The views of a scene show one set of named points, each view turned or mirrored, shifted and resized as a whole, with a little noise and some points left out.

Scene 1
View 1
Q_890: [  5  -2   8  -7   0  -4  -6  -5 -11   7 -10 -14   8  -1  22  24   5  -4
  11  -1  -3  -1  -7   4   9  19  -5  11  -4   2  -6 -10 -10  -6  10 -25
   5  14   7  -7  -6]
Q_590: [ -4   3  10   1 -12  -6   0  -7  -6   2  -1   0  17  -4  -1   2  10  -1
  10   2  -4  -2  -4   6   6   4   1  13  -2  13 -14 -15  -7   2  15 -12
   0   9  10  -3 -22]
Q_665: [  0   0  -1  -1  -3   3  -1  -3 -10   2   0  -6  15  -5   9  14   8   1
  20   3  -3  -6  -5  12   2  14   2  -4  -1 -10  -9  -9  -4   1  14 -18
   0  11   8  -5 -22]
Q_119: [  5  -5  16 -12  -2 -16  -6  -7   9   6 -22 -17   2  -1  20   9  -4  -5
  -6  -9   4  -2   4  -4  11  17  -5  25  -4  16  -5 -13 -11  -1  11 -22
  12   7   9 -10   3]
Q_772: [ -5  -4   0 -19   9   3  13  -5  47 -13 -17 -15  -3 -15   9 -22 -18   6
 -10 -24  16 -12  32   1  -8   5   1 -24  -2  -7  18   1  -2  20   9  -6
  15  -5  16 -10  -5]
Q_949: [  4  -7  16 -13  -2 -22  -9  -5   5   8 -22 -17   4   1  22  13  -2  -6
  -1  -7   5  -4   2  -3  13  20  -4  29  -3  13 -13 -19 -10  -2  14 -23
  12   8   8 -12   4]
Q_926: [ -4   7   1  -6   1  25  17 -10  18  -7  -1  -9   2 -11   1  -7  -5   3
   0 -15  -1   5  10   0  -5  -4  -7 -25  -8   8  29   9  -7   3   0 -12
   6   6  16   0 -18]
Q_691: [  7  -5   0  -4   4  -1  -7  -3 -19   9  -8 -16  11   1  26  34   8  -4
  21   5  -5  -5 -12   9   8  26  -1   5   0 -13 -10 -10  -8  -8  13 -29
   5  15   5  -8  -8]
Q_883: [ -3   0  12  -1 -13 -13  -3  -5  -3   2  -5  -3  16  -3   2  -1   7   0
   6   1  -2  -2  -3   5   8   6   1  19  -2  14 -16 -19  -5   3  17 -12
   2   8  10  -6 -19]
Q_240: [ -1  -4  15  -9  -9 -21  -3  -6  15   1 -17  -7   9  -3   6  -9  -1   0
  -5  -6   7  -5   8   0   8   9   1  24  -2  17 -14 -20  -6   8  17 -12
   8   3  10 -10  -9]
Q_561: [ -4   6   4   1  -8  10   6  -7  -1  -2   5  -2  14  -7  -3   0   6   1
  11  -2  -7   3  -3   5   2  -1  -3  -6  -5   9   5  -4  -6   0   7 -13
   0  10  13   0 -25]
Q_546: [ -2   5   5  -8  -2  12   9  -9  14  -3  -6 -11   3  -8   7  -2  -3   1
  -1 -12   1   2   7   0  -1   2  -5 -11  -6  10  16   2  -8   2   4 -15
   8   8  13  -2 -13]
Q_264: [  0  -4  13  -8  -6 -16  -5  -6   7   3 -14 -10   9  -3  10   2   1  -1
   0  -5   4  -3   3   0   8  11   0  20  -2  14 -11 -17  -6   4  14 -15
   8   6   9 -10  -8]
Q_460: [  2   6   3   2  -5  14   4  -8 -14   4   3  -7  12  -3   7  18  10  -2
  16   1 -11   6 -11   6   5   6  -6  -4  -6   4   6   0  -8  -8   6 -20
   0  16  11   0 -19]
Q_11: [ -1   1  20  -8  -8  -9   2 -10  16   2 -15  -8   5  -4   5  -8  -2  -3
 -11 -11   3   3   6  -6   6   2  -6  20  -7  30   3 -10 -11   1   8 -13
   8   6  14  -6  -6]
Q_928: [  4  -5   2  -9   6  -8  -5  -3  -2   4 -13 -15   7  -2  22  21   0  -1
  12   0   2  -8  -1   7   7  22   0   5   1 -12 -10 -13  -5   1  14 -24
   9  10   6 -10  -7]
Q_428: [  4   5  -2   3  -1  16   1  -7 -22   5   4  -9  14  -2  12  29  12  -2
  24   6 -12   3 -15  11   4  13  -3 -10  -3  -8   2   0  -7 -10   7 -25
  -2  18   9   0 -20]
Q_993: [ 10 -13  19 -20   6 -26 -12  -4  14  10 -33 -26  -4   1  34  16  -9  -7
 -10 -12  10  -6   9  -8  13  27  -6  34  -4  11 -10 -18 -12  -2  14 -28
  19   5   8 -17  17]
Q_446: [ -6 -10 -21 -21  24  10  12   3  43 -17 -14 -19  -1 -19  19 -13 -18  10
  10 -19  21 -30  36  15 -15  22  10 -52   6 -50  12   1   8  28  15 -10
  15  -7   9 -14 -10]
View 2
Q_446: [-28 -36   8   4  -3  11  -4  22 -22   2   6 -21  -2 -18 -29   7 -14  21
  -3 -16  27  -4 -19  -8   4   1  -4   6 -17  31  -6 -30   1 -14   2  10
 -12   1   1 -10 -19]
Q_926: [  0   2  -5  -3  -2  -2 -13   9   4   0  -7   7   4   3 -12   3 -18   8
   7   1   7  14  -3   3  15   4   8   1 -11   0  -1 -13   1  -3   7   3
 -20   2   2  -5   0]
Q_883: [ -4  13   2  -1   4   0  -3 -10  13  -2   7  -1  -2  -4  16 -10   5   5
  -8 -22 -12  -1   1  -5  12  16  -1   1   5   0  -4   4   0   5  -5  -8
  14   8   8   4  14]
Q_691: [-10  -2  23 -10  10   3  -1   2  -7  -3  -8   3 -10  13  27  -3  10  -3
  -6 -15  -3   0  -2  -8  12  38   4  -8   5  16  10  -5   9  -4  -9 -14
  13  13   4  -9   9]
Q_993: [-11   7   6   2   0  20  14  -1  -7   5 -15  -4   2   6  16 -22  21   0
  -7  -9 -27 -24   5 -22  20  20   0  11 -18  27   9  11  16 -12  -6   4
  10  15  -7  11   5]
Q_561: [  2   7   2  -5   3  -6 -12  -2  12  -2   2   6  -1   2   7   0  -9   5
   0 -10   1  12  -1   2  12  14   5  -4   3  -4  -2  -6   0   4   0  -7
  -1   5   8  -4   9]
Q_460: [  2   8  11  -9   6  -5 -10   0   6  -4  -6  12  -5  12  16   0  -4  -1
   1  -7   0  13   1   1  15  26   7  -8   7  -1   4  -7   4   1  -2 -12
   0   9   6  -8  10]
Q_264: [ -7  10   2   0   1   8   2  -7   7   1   1  -3   0  -1  13 -13   7   5
  -6 -17 -16  -7   2 -10  15  15   0   4  -5   9  -1   6   5   0  -4  -2
  10  10   1   7  10]
Q_928: [-12  -3  15  -5   5   6   1   1  -7   0  -4  -3  -6   5  17  -5   9   3
  -7 -17  -5  -5  -2 -10  12  26   1  -1  -1  18   5  -4   8  -5  -6  -7
  11  11   1  -3   5]
Q_772: [-14 -11  -9   7  -7  12  -2  12  -5   3   0 -10   6 -12 -26  -4 -13  16
   1  -6   6  -4  -9  -7  12  -9  -1  13 -24  18  -5 -12   2 -10   5  14
 -17   1  -2   4 -10]
Q_11: [  0  14  -8   1  -3   8  -1  -4  11   1  -6   4   6   2   3 -14   1   5
   1  -5 -16  -3   4  -8  19   5   3   8 -12   5   0   5   6  -3   1   4
  -3   7  -1  10   8]
Q_240: [ -7  10  -4   3  -1   9   3  -9   9   1   5  -5   2  -7  10 -16   7   7
  -7 -18 -16  -9   1 -10  15   9  -2   8  -6   9  -4   7   2   1  -3   1
  11   8   3  11   9]
Q_590: [ -2  12   4  -3   4  -2  -6 -10  13  -3   7   1  -2  -2  16  -7   1   5
  -6 -21  -9   4   1  -2  12  18   1  -3   7  -1  -4   1  -1   6  -3  -8
  11   8   8   2  13]
Q_665: [ -8  -1  13  -7   7  -2  -7   0   0  -3   4   1  -7   3  16   0   0   3
  -6 -20   3   6  -5  -2  10  25   2  -7   8   6   0  -8   3   2  -6 -12
   9   8   7  -8   8]
Q_119: [ -7  10   2   1   0  13   6  -3   2   3  -8   0   1   5  15 -16  12   2
  -5  -9 -20 -12   3 -13  18  17   1   7 -11  16   5   8  10  -6  -4   1
   7  11  -2   8   8]
Q_546: [ -1   4  -2  -2  -2   2  -8   6   4  -1  -6   5   3   4  -3  -3  -9   7
   2  -3   0   7  -1  -1  14   8   5   2 -10   4   0  -6   3  -3   3   1
 -10   5   2   0   2]
View 3
Q_993: [-24  -1   7   8  -4 -13  -1  11   2  -5  -9  14   6  21   1   0  -3 -22
 -16 -10  -5   4 -13  -1   3   9  -4  -6   1  -1  12  -3  16  13 -10 -17
   6   9  17  15  14]
Q_890: [-15  -3   4   2  -9  -3   5   9   5  -9  -4   7   4  12   0  -6  -1  -7
   3 -15  -4   4 -10  -1  -2  12   5 -15   1   3   6  -5   5   5   3  -9
  -1   5   8   1   3]
Q_883: [-17   0  -8  11  -3   4  10  11   5  -1  -9  11  -6  12  -7  -3   1  -4
   7  -8  -1   5  -6  -2  -4   7   1 -11   8   2   1  -2  -5  -5  -1  -8
   0  -2  11   9  -2]
Q_546: [  6  -5   3   3  -2   8   2   4   1   1   0   4  -2   3   5   2  -2  -6
  -3  -7   4  -1 -14   4  -2  10   2  -8  -2   5  -8   0  -3   2  -4  -6
  11  -5   2   4   7]
Q_11: [ -6   0   1   9   1   3   3  10   2   0  -6  10  -5  11   0   1  -4 -11
  -4  -3   6   4 -19   4  -1  10  -2  -7   3  -1  -3   4  -2   5 -12 -14
  13  -3   9  11   9]
Q_119: [-17   0   3   7  -4  -5   2  11   4  -4  -7  11   1  16  -1  -1  -2 -14
  -7  -9  -2   3 -13   0   0  10  -1  -9   2  -1   6   0   6   8  -9 -14
   6   5  13  11   9]
Q_949: [-22   0   2   8  -4  -7   4  12   5  -6  -9  12   1  19  -3  -3  -2 -14
  -6 -10  -3   5 -10  -1   0   9  -1 -10   5   0   7  -3   8   7  -6 -14
   3   6  15  12   8]
Q_428: [ -6  -6   3  -5 -11   3   7   8   5 -11   2   0   3   3   1  -9  -1   2
  14 -18  -3   5  -7   1  -5  15  13 -21   0   8  -1  -7  -1  -1  12  -4
  -3   1   1  -9  -2]
Q_772: [ 15 -13   1   7   1  13  -6  -2  -3  11   0   8  -1   0  12  16   3 -15
 -23  -1   1  -8  -5   1   4   3 -10   6  -5   9  -8  -2   5   2  -8  -1
  16  -8   6  13  10]
Q_264: [-16   0  -3  10  -2   0   6  10   3  -2  -7  12  -3  15  -3  -1   0 -10
  -2  -8  -2   4  -8  -1  -1   7  -2  -8   5   1   3  -1   2   1  -5 -11
   3   1  12  11   4]
Q_590: [-12  -1  -8   9  -3   5  10  10   5  -2  -7   9  -7  10  -6  -4   1  -1
  11  -9   0   5  -8  -2  -5   7   2 -13   6   2  -2  -2  -7  -6   0  -7
   0  -3   9   5  -3]
Q_665: [ -7  -7  -2   1  -9   5   7   6   4  -6  -2   5   0   6  -1  -5   3  -1
   9 -15  -5   2  -1  -2  -4   8   6 -14   3   7  -1  -9  -1  -4   8  -2
  -3  -2   6  -1  -4]
Q_928: [-14  -7   2   2  -9  -3   3   7   3  -6  -3   8   5  11   2  -3   2 -10
  -2 -16  -8   1  -2  -3   0   8   3 -12   1   6   5  -9   8   3   4  -5
  -2   5  10   3   2]
Q_460: [ -4  -3   1  -1  -8   5   8   8   4  -8   0   1  -1   4   0  -7  -1   0
  13 -13   1   4 -13   3  -5  14  10 -19   1   5  -3  -2  -5   0   6  -6
   2  -1   0  -5   0]
Q_691: [-17  -6   5  -2 -12  -4   6   8   5 -13  -2   5   7  10   0  -9   0  -5
   6 -21  -9   4  -3  -3  -3  12   8 -19   1   7   8 -10   7   3  10  -6
  -6   7   7  -3  -1]
Q_561: [  0  -4  -4   4  -3  10   8   7   3  -2  -2   4  -6   4   0  -2   0   0
  11  -8   4   2 -11   2  -4  10   5 -13   3   4  -8  -1  -9  -4   1  -5
   5  -6   2   1   0]
View 4
Q_949: [ -7   7   2   3   3  -8  -2  -4   2  12  -8   6  -1  -1   3  11  12 -10
   4  -7  -6  -4   9  13  -5   4  -6  -1  -7   6   5   9   2   2   1  -2
 -11  -2 -11 -14  -1]
Q_446: [-14  -1  -8   4   2   0  19  18 -15  13  -6  15  -8  22   1 -23 -17  16
 -10  13   0  14  21   0   5  12   1   3 -20   8  11 -34  -4  -7   2 -13
   8  -3  -7   8  10]
Q_119: [ -6   3   1   3   2  -6   0  -2   1  10  -6   6  -2   0   1  10  10  -9
   4  -5  -4  -4   8  11  -6   6  -5   0  -5   8   2   7   3   0   0  -2
 -12  -3  -7 -13  -1]
Q_772: [ -2  -9  -7   1  -2   0  15  13  -7   8  -4  12 -12  14  -3  -9 -11   3
  -5  13   2   1  14  -7  -5  14  -3   8  -9  12  -1 -21   3 -10  -6  -8
   1  -3  -1   0   6]
Q_460: [  1  -4   5   9   2   0   1  -4   3   1   5  -3  13  -7   2  -1   7   2
  -2  -6  -5  11   6   2   6   7   8  -5  -1   3  18   8  -5  14  17  -1
 -12 -14   5  -1  -4]
Q_928: [-10   6   2   6   4  -5   1  -2  -1  10  -5   5   6   2   4   1   7   0
   0  -5  -7   6  12  12   4   4  -1  -4 -11   4  15   2  -4   7   9  -4
  -6  -6  -9  -6   0]
Q_890: [ -6   3   3   7   3  -5  -1  -4   1   9  -2   2   7  -3   3   5  11  -3
   2  -8  -6   6   7  11   3   3   2  -4  -6   3  13   7  -2   9  11  -2
 -12  -8  -6  -7  -3]
Q_11: [  4  -7   0   1  -1  -3   4  -2   5   4  -2   4  -3   0  -1   8   4 -10
   1   1  -4  -6   7  -2  -9  10  -5   5   0   9   0   6   4  -1  -3  -1
  -9  -6   2 -10  -1]
Q_240: [ -2   3   1  -1   0  -6   3  -5   6   6  -9   4   0   4   1   4   4 -10
   0   2  -8  -8  13   2  -9   4 -11   4 -10   9   6   9   0   0  -4  -3
  -1  -4  -5 -12   0]
Q_428: [ -2  -1   5  10   4   0   2  -4   2   2   4  -3  16  -5   3  -3   7   3
  -4  -6  -6  14   8   5  10   5   9  -6  -4   1  22   6  -8  18  19  -2
 -11 -14   2   0  -3]
Q_926: [  8 -16  -1   4  -2   4  12   8   1  -1   5   3   0   2  -3  -6  -7   4
  -7   6   1   7   7 -12  -1  15   7   4   1   9   5  -9   0   3   5  -4
  -7 -13  11   4   2]
Q_883: [  1   4   5   0   0  -4   2  -9   9   1  -5  -1  10   1   2   2   5  -8
  -3   0  -9  -4  14   1  -6   2  -8   1 -10   6  15  15  -5   8   2  -2
   0  -9  -2 -10  -2]

Which points are out of place in each view (at most two, in the order of its rows)? Write none if all are in place.
view 1: Q_11
view 2: none
view 3: none
view 4: Q_460

Scene 2
View 1
Q_635: [  7 -11  -2   1  -2  -5   6 -10  -3  19  11 -11  -1   5  -6   6   6 -15
  -5   9  -7 -11  22   6  -3  10  -2  -9  -9  -3  16 -14   3  15   3 -15
   5   8 -15 -23 -18]
Q_757: [  3  -5   8  -2  -3   6   9  -9  -2  13  -4  -8  -2 -11  -1  -4   6  -3
 -16   6  -3   4   5   0   6  -3   3  -4  -4  -8   4  -3   4   3   4  -9
   5   1  -6  -2   2]
Q_694: [  7 -13   8  -4  -2  13  14 -13  -7  30  -9 -10   1 -21   0  -7  -7  -1
 -26  20  -4   7   4 -10   3  -9  11  -5 -10 -12   6  -6   7  24  16 -18
   9  -6  -5   3  11]
Q_467: [  7  -3   3   2  -6  -2   7  -9  -4  22  -3 -10  -5   1  -1  -2   7  -3
  -9  12  -1   2  16  -3   3  -2   3  -5  -6 -12  10  -9  10  11   5 -14
   4   1 -10  -6  -6]
Q_364: [-11   1  21  -6  -3   8  -3  -4  10  -5  12   3  -7 -17  -9 -11   3   2
  -8   2 -17   3  -7  -7  -2   0   8 -11  -7  -6   2   9  -4 -27  -7   8
   1  -7   4   7  10]
Q_462: [  9  -5  -2   3  -7  -6   4 -10  -3  21   2 -11  -4   8  -4   3  10  -7
  -4  11  -2  -5  21   0   1   4   0  -6  -8  -9  13 -14  10  12   4 -14
   2   6 -15 -14 -15]
Q_77: [ 10  -2   5   4  -9   3  13 -12  -9  28 -24 -14  -5  -6   4  -6   9   4
 -21  16  10  13  11  -7  14 -13   7  -1  -1 -18   4  -9  18  20  12 -20
   3   0 -10   3   1]
Q_707: [ 15 -11  -5   3  -4  -2  17 -12 -10  28 -12 -15   0   1   4   2   8 -10
 -19  11   7   1  18   4   9  -2  -1  -1  -4  -9  11 -15  13  29  11 -23
   6   9 -16 -15 -12]
Q_258: [  0 -13  10  -6   0   9   7 -10   0  18   8  -5   1 -18  -7  -4  -7  -8
 -17  13 -13  -3   5  -5  -4   2   8 -10 -12  -6  10  -4   0   8   7 -10
   7  -4  -4  -6   5]
Q_603: [ -5   0  13  -3  -3   2   0  -6   6   0   8  -2  -7  -8  -7  -5   8  -2
  -7   2 -11   1   1   0   0   3   2  -9  -3  -5   5   3  -1 -18  -5   3
   2  -1  -2  -1   0]
Q_479: [  0  -2   9   0  -6  -1  -1  -8   2  14   8  -5  -6  -3  -7  -2   6  -2
  -3  11 -10  -1  11  -5  -2   1   6  -9  -9 -10  11  -5   5  -2   2  -6
   2  -2  -7  -3  -4]
Q_729: [ 13  -1  -3   6  -6  -3  18  -9  -8  15 -21 -15  -8   4   7   0  20  -4
 -20   2  18   8  14  10  17  -6  -5   4   6 -10   0  -9  14  14   4 -17
   5  14 -15  -9 -11]
View 2
Q_479: [ 1 -5  2 -7 -7  6 -5 -4  6 -6  2  4 -6  4 -2  4  5  0  5  0 15 -4  1  3
 -3  2  7 -8 -5  7  6  5  1  0  6  8  3  0 -2  1 -7]
Q_707: [ -1   0   5  -3  -1  -1 -14   5   7  -7 -11  14   4  -4  15 -11   1 -10
   6   9   5 -15  -1   9   8   9  20   2  14  10  -3   6  -2  -1   7  15
   0   9   4  -6  -3]
Q_635: [ -8  -3  -6  -7   1  10 -12   5   8  -7  -4   9  -1  -3   9  -1   5  -8
  12  -4  11  -1  -7   6   1   3  12   2   9   7  -8   9   2   1   7  11
   7   9   3   1  -1]
Q_258: [  1  -7   3 -14 -13   7  -6  -4  -2  -7  -2   5  -2   7  -4   0   0   1
  10   5  20  -6   3  10  -6  -5   9  -7   6   6   5  -4  -6  -8  15  15
   2   5   3   1  -7]
Q_467: [  2  -3   4  -4  -5   2  -9   0   7  -8  -3   8  -1   2   7  -4   5  -4
   4   6   9 -10   1   5   2   5  14  -3   2   9   4   6  -1   2   5  11
   0   5  -1  -3  -7]
Q_77: [ 10  -1  15  -1  -9  -7 -10  -3   5  -8  -8  11   2   2  11 -13   3  -4
  -1  16   5 -23   9   7   7  10  22  -3   3  12  11   1  -5   0   5  12
  -6   4  -2  -7 -10]
Q_364: [  4  -4   5 -13 -10   8  -3 -14   1  -7   8  -7  -7   5 -16   9   2   8
   3   2  23   3   7   3 -12  -6  -2 -17 -12   4  16  -3   0  -7  13   9
  -2  -4   1   2 -10]
Q_729: [  2   6  10   2   8  -6 -17  -2  14  -7  -7   6   3 -12  13 -13   0  -7
  -2  14  -1 -12   3   6   8  12  18  -1   4   7   5   9   3  -1   6  12
 -10   5   6  -9  -2]
Q_757: [  3  -1   8  -8  -5   1 -10  -5   4  -7  -3   3   0   0   0  -3   0   0
   3   9  12  -7   4   6  -2   2   9  -8   1   6   9   1  -2  -5  11  12
  -4   1   3  -3  -6]
Q_462: [ -3  -3  -1  -3  -1   6 -10   3   9  -8  -3   9  -2  -1   9  -2   6  -7
   8   0   8  -7  -3   4   3   7  13   0   3   8  -3  10   2   3   3  10
   5   7  -1  -1  -3]
Q_603: [  2  -2   3  -9  -2   7  -7 -11   6  -5   7  -5  -5  -1 -11   6   2   5
   1   2  16   5   4   2  -8  -1   0 -13 -10   2  13   3   2  -5  11   8
  -3  -3   3  -1  -6]
Q_694: [  8  -6  11 -12 -18  -2  -7  -1  -4  -9  -9  12   2   9   5  -9   0  -1
   7  15  16 -21   9  13   0   0  17  -4  10  11   8  -7 -10  -7  13  16
  -1   6   0  -3 -11]
View 3
Q_77: [-18  19 -15  14  -4  14   8   6  12  13  -1   1  20   1 -14   2  12   0
  -2 -21 -17 -27  -1 -11 -15  18   7  -5 -11   5  23   4  12  -8  26  11
  22  18  -9  -8  16]
Q_729: [ -1  11  -6   5   8  -1   9   1  19  17  -5   6  18 -20  -4  -2  22   7
  -7 -14 -15 -22  -4  -3   3  17  32 -11  -9  -6  14  -6  24   1  23  11
  21   5 -14  -7  19]
Q_757: [-10  11  -8  13  -2   2  -1   0   3   8  -2   6  10   7  -9   9  -2   2
   0  -7 -11  -9 -10 -15   1   7   2  -1  -7   5   6  -3  -1  -1  17  11
   9   9   3  -9  14]
Q_258: [-15  11 -13  17  -7  -8  -4   5  -7   7  -2   5   4  16  -9  20 -12   1
   2  -3 -10  -7  -4 -19  -6  -1  -6   6  -2  15   9  -3 -12   0  17  12
   6  14  10 -14  13]
Q_694: [-22  20 -15  25  -7  -1   5   8   3  11  -2  -1  12  14 -18  18  -1   0
   5 -18 -13 -24  -2 -17 -18   8  -3   5 -11  18  22   3  -9  -4  29  15
  16  22   3 -14  15]
Q_635: [  3   2 -13  -9  -9 -20  -3   9 -10  13  -5   2   4  -4  -8  20  -4   0
  -7   1 -13   2  12 -10  -8  -3  20   1  18   4  15 -13   7   8  10   1
   9   9   3 -18  14]
Q_707: [ -4  11 -13   4  -3 -13   8  13   5  16  -7   0  13 -10 -11  14  11   1
  -6 -14 -18 -20  10  -6 -13   9  26  -2   3   6  27  -7  11   3  26   7
  21  15  -6 -16  17]
Q_603: [ -7   4  -5   6  -1   7 -10  -9  -3   2   3  13   3  13  -5   4 -12   3
  -1   6  -6   7 -18 -16  14   0  -8  -1  -2   0 -13  -6  -2  -1   4   8
  -1   1   8  -4  12]
Q_467: [-10  12 -14   1  -8   1  -1   5   1   9  -1   2  11   2 -11   9   0  -1
  -3  -8 -14  -7   2 -11  -8   7   8  -2   4   4  15  -2   8  -1  14   5
  13  13  -3 -10  15]
Q_479: [ -8   9 -12   0 -11   6  -7   0  -7   6   1   5   6  11 -11   8  -9  -2
  -3   0 -10   3  -3 -14  -3   1  -2  -1   7   3   4  -3   2  -1   6   3
   6  10   4  -9  13]
Q_364: [-13   7  -4  14  -3  15 -13 -13  -4  -2   4  15   2  25  -4   4 -20   3
   3   6  -3   9 -26 -22  16  -1 -23   1  -8   5 -19  -1 -13  -4   2  10
  -5   1  14  -1  11]
View 4
Q_467: [  1 -12  -1   7  -8   0   8  -3  -9   0   6   5   7 -10   2  -5   4  15
   3   8   3   5  -9   8  -6   5   8   2  -9 -14  -4 -11 -10  -6   5   6
   6  -5   6   6   3]
Q_77: [  8 -12   6  -3  -2 -11   6   4  -3   6  -2   5  13 -13   5  -6   8  36
  -1  12   6   4 -16  15 -10  11  16   2 -15 -29 -12 -16 -11  -6   4   8
  13   0   9   3  19]
Q_462: [ -4 -12   1   8 -12   5   9  -8  -9   4  10   5   0  -8   0  -6   6   3
   8   9   1   5 -10   9  -5   3   9  -4  -5  -7   2  -9 -11  -1   2   6
   5 -12   5   9 -10]
Q_603: [  1  -1 -18  25  -4   5   8  -4 -13 -18   7   7   9  -2   8  -1  -1  14
  -7   3  -2   7   8  -7  -7   0 -12  20  -9  -5   5  -6  -2 -10   9   1
  -3  -3   0   6   7]
Q_364: [  6   0 -30  35  -2   6  10  -3 -15 -29   3   9  14   2  14   2  -8  20
 -16  -1  -4   4  16 -16  -8  -2 -24  33 -10  -5   4  -5   3 -16  14  -2
  -6   2   0   4  19]
Q_479: [  0 -13 -12  20 -10   5  11  -7  -9 -12   7   5   7  -6   6  -3   0   9
  -1   4   1   3  -2  -1  -6  -3  -6  12  -6  -6   1  -9  -8  -9   8   3
   3  -6   6   7   3]
Q_694: [  3 -17  -7   2  -9  -7  14  -4  -8   8  -6   6   4  -5  13   0  -7  31
  -6   8  13   4 -13  22 -21   1  12  15 -16 -19 -19  -8   0 -10   1   1
  18  12  19  -2  21]
Q_635: [-11  -9  -2   9 -14  11   9 -13 -18   7  12   5  -9  -1   0  -4   4  -5
  12   7   0   9  -7   8  -7   3  11  -2  -6   2   6  -3  -6  -1  -3   6
   5 -10   6  11 -18]
Q_729: [  2   6  11  -6   9  -6  -5   8 -12  11   8   5   6  -7  -4  -6  17  29
   6  11  -7  15  -8   6  -2  21  22  -6 -13 -21   0 -13 -10  -2  -1  11
   4  -9   0  11   2]
Q_258: [ -4 -11 -17  16 -11   5  14  -9 -15  -2  -1   7  -1   1  12   2  -9  14
  -5   3   8   6  -3  10 -18  -4   0  20 -13  -4  -7  -2   3 -10   3  -2
   8   7  14   1  10]
Q_707: [ -5  -8   9  -7  -5  -1   5  -3 -12  19   6   5  -2  -6  -1  -5   9  16
  10  11   3  11 -16  20  -9  10  25  -6 -12 -15  -6 -10  -9  -2  -4   8
  12  -3  10   9  -3]
View 5
Q_757: [  2  -3   0   4  -8 -11  -7   1  -6   6  -4  -7  -3   0  -2   5   5   3
   4  13 -21   7   4  13   5  -9   3 -17  -1 -22  -5   1   0 -11  10 -15
 -19 -11  -3  -7   1]
Q_603: [-10   7   4   7  -3 -12  -2   0  -1   0 -10   6   5   1  -5   9  -7  -5
   5  11 -20  24  15   0   4 -21   4 -19   7  -2  -8   6   3  -6  21 -13
 -19  -9   6  -8 -11]
Q_635: [ -4   5  11   9   4 -11   5   1 -14  -8  -8 -17  -8   6 -18  -3  33  -6
   1  18 -14   4   0  18 -16  14 -20 -10   6 -26 -11   6  -3   7  12   3
 -14 -12  12 -12 -10]
Q_479: [-12   6  -2   7   0 -10  -6  -1 -12  -4  -7  -4   3   2  -7  -3   9  -3
  12   8 -20  12  10  10   5  -4  -8 -17   2 -16  -3   7   0  -1  15  -4
 -21  -8   3  -4 -10]
Q_364: [-11   8   2  11  -9 -13  -7  -4   1   5 -10  15  13  -5  -2  11 -19  -2
  11   9 -30  32  24 -10  14 -33   9 -19   4  -3  -3   8   4 -11  28 -19
 -24  -8   9  -6  -9]
Q_77: [  5 -12 -14  -6  -6  -3 -16   6 -13   7   2 -20 -11   2   5   1  12   9
   7   7 -14 -13  -7  30  13   3   6 -24  -9 -33  -1  -3  -3 -16  -9 -12
 -22 -10 -26  -3  10]
Q_258: [  3   3   5  16 -10 -12 -10  -6  -8   4  -3  -6  -3  -6 -13  -2   8   7
  11  19 -32  10  11   5   6  -8  -4 -10  -7 -36   1   1  -1  -7  20 -13
 -19 -10  10  -5   0]
Q_462: [ -7   1   5   4   6  -8   3   3 -16  -9  -7 -15  -7   8 -13  -4  28  -7
   1  14 -12   3  -2  21 -12  14 -16 -15   5 -21 -12   5  -2   4   8   2
 -16 -11   4 -10 -10]
Q_694: [ 11  -7  -6  11 -14  -8 -18  -4 -11  12   1 -15  -8  -7  -5  -4  11  17
  15  17 -31  -8   1  18  14  -3   2 -13 -17 -50   5  -4  -2 -14   7 -16
 -22  -8  -5  -1  13]
Q_467: [ -4  -2  -4   1  -1  -7  -7   3 -13  -2  -3 -14  -5   3  -4  -2  17   1
   6  11 -15  -2   0  21   1   5  -7 -18  -2 -25  -6   2  -1  -5   5  -4
 -20  -9  -6  -6  -3]
Q_707: [  8  -9   1   0  -3  -7  -2   6 -15   2  -1 -28 -16   6  -8   0  30   2
  -2  18 -11 -12 -12  33  -9  16  -7 -16  -3 -37  -9  -4  -5  -5  -5  -5
 -15 -13  -9 -10   5]
Q_729: [  6 -15  -2 -10  -3  -8   1  12  -7   4  -1 -23 -16  10   2  12  19  -4
 -11  11  -1  -9 -13  34  -7   6   6 -24   6 -16 -16  -4  -2 -11 -10  -9
 -14 -15 -20 -16   2]

Which points are out of place in each view (at most two, in the order of its rows)? Write none if all are in place.
view 1: none
view 2: Q_364
view 3: Q_729
view 4: Q_603
view 5: Q_462
